Points on a hilly landscape, in no order, each with its height.
A ball rolls from a point to the lowest of its 3 nearest points, and stops where none of them is lower. Distance is the straight distance between rows; heights are no part of it.
<120> (h 283): [ 97 107 106 105 113  84 104 113  96  89  91 106]
<97> (h 301): [112 109 104 104  94 119 106  78 107 127 104 119]
<76> (h 809): [ 77  80 119  95  92  75  93 126 110  71 101  57]
<747> (h 406): [105 111  85  97  90 130 106  77 105 136  98 123]
<482> (h 183): [109  81 124 106 100  94  80 107 101  81 131  66]
<623> (h 343): [110 106 108 107 104 100 104  89 100 108 100 117]
<70> (h 640): [100  77 136 104  82  88  81 105 101  78 151  53]
<392> (h 338): [ 78  95 106  99 111  75 101 132 102  75  81  78]
<319> (h 304): [ 90 107 101 103 114  78 106 121  96  83  85 103]
<603> (h 498): [116  88 122 110 111  99  86 102 102  88 119  84]
<445> (h 340): [ 94 115  86  97  99  85 113 102  88  97  82 126]
<486> (h 420): [113 110  98 102  89 138 106  77 115 140 110 118]
<24> (h 399): [ 99 111  64  89  94 131 107  79  97 131  87 125]
<424> (h 521): [ 97 109  39  85  99 130 112  80  87 117  70 129]
<398> (h 483): [ 98 111  51  86  96 131 108  80  92 126  79 128]
<276> (h 564): [121 104 117 112  97 126 105  76 114 127 115 113]
<534> (h 292): [114  95 117 112 113  98  95  99 101  95 111 100]
<166> (h 750): [101  84 119 103 102  86  85 116 104  77 116  68]
<262> (h 540): [110  84 122 107 107  94  84 108 102  82 122  73]
<673> (h 507): [ 99  82 124 102  96  88  82 114 104  77 125  61]
<656> (h 392): [118  96 120 114 110 106  98  88 104 104 114 106]
<21> (h 391): [ 96  91 115 103 109  83  90 121 104  77 102  77]
<227> (h 513): [117 108 109 107  91 135 105  76 116 136 114 116]
<103> (h 412): [116  81 126 109 103 100  80 100 100  86 135  69]
<388> (h 517): [ 95 112  48  83  93 115 111  84  84 115  70 129]
<283> (h 528): [ 95 113  56  84  90 106 113  86  85 112  74 129]
<477> (h 538): [ 93 115  60  84  90  99 114  91  84 109  74 130]
<394> (h 297): [102 101 111 106 114  86  97 114 100  86  97  98]
<442> (h 349): [ 85 110  96 102 110  77 112 121  93  83  80 109]
<365> (h 616): [ 94  85 117 100 102  83  87 120 106  75 109  68]
<709> (h 333): [ 93  94 110 102 111  81  95 124 103  78  96  80]
<11> (h 726): [ 87  79 124  99  90  80  88 121 108  71 117  56]
<5> (h 234): [111 101 114 109 111  94  99  99 100  97 104 108]
<702> (h 382): [ 88 112  93  99 107  78 113 114  93  87  81 117]
<221> (h 365): [107 110  95 100  94 113 106  80 102 124  97 123]
<275> (h 106): [123  87 127 116 111 109  89  90 103  99 127  90]
<200> (h 533): [104 112  73  94  92 141 105  79 107 140  98 122]
<256> (h 509): [ 98 111  48  88  98 142 109  79  96 128  82 128]
<337> (h 653): [ 89  77 129 100  83  82  87 116 106  73 131  53]
<107> (h 432): [119  83 127 110 107 104  83  96 100  90 132  75]
<111> (h 368): [ 75  89 110  95 107  74  99 131 106  73  82  67]
<668> (h 369): [108 111  95 100  90 130 106  77 109 135 104 121]
<240> (h 545): [ 96 114  65  86  90 105 111  86  87 114  79 129]
<526> (h 341): [ 97 114  80  94  93  95 111  93  89 108  83 129]
<561> (h 348): [103 112  76  93  90 126 106  78 101 132  92 123]
<164> (h 484): [114 113  96 102  89 146 106  77 117 145 114 117]
<660> (h 243): [100 113  73  92  91 118 107  79  94 127  89 126]
<435> (h 339): [104 111  97 101  98 100 107  87  97 114  95 123]
<521> (h 294): [103 110 101 102 104  91 107  97  95 103  92 121]
<308> (h 858): [ 69  77 117  93  91  70 100 128 110  71  88  55]
<181> (h 493): [121  97 122 114 106 115 100  81 108 113 115 108]
<139> (h 326): [ 85  97 106 102 113  78 101 128 101  77  84  85]
<151> (h 383): [ 85  89 112  99 105  77  95 128 105  74  93  69]
<764> (h 80): [100 113  80  93  92 108 108  83  94 121  88 127]
<544> (h 587): [ 97 113  61  86  92 117 109  82  90 122  81 127]
<422> (h 275): [101 107 105 105 109  87 105 106  97  93  93 112]
<17> (h 337): [ 81 100 102 101 114  75 105 130  98  77  79  88]
<100> (h 624): [104  88 118 105 108  89  86 114 103  80 113  76]
<393> (h 126): [114 106 111 108  99 114 105  80 107 120 106 117]
<704> (h 315): [ 93  98 108 104 114  80  98 122 101  80  92  89]
<565> (h 505): [ 96 111  48  84  95 124 111  82  88 120  74 128]
<551> (h 625): [ 98  80 129 102  87  88  83 111 103  77 137  56]
<177> (h 359): [ 94 111  95 100 106  82 110 108  92  93  85 119]
<405> (h 316): [ 98 114  90  98  98  91 110  94  91 106  87 126]
<400> (h 747): [ 87  84 117  98  98  80  89 123 106  73 105  63]
<731> (h 269): [103 105 108 106 111  87 103 103  97  95  96 112]
<267> (h 635): [105  78 130 104  90  93  80 106 100  80 142  58]

Two balls start at each pair of points below. Name the first point that both come to, or write none.
<422> and <603> -> <5>
<24> and <747> -> <660>
<240> and <561> -> <660>
<200> and <398> -> <660>
<477> and <544> -> <660>

For each start below, name the point where the ball stops.
<70> -> <482>
<164> -> <393>
<11> -> <482>
<256> -> <764>
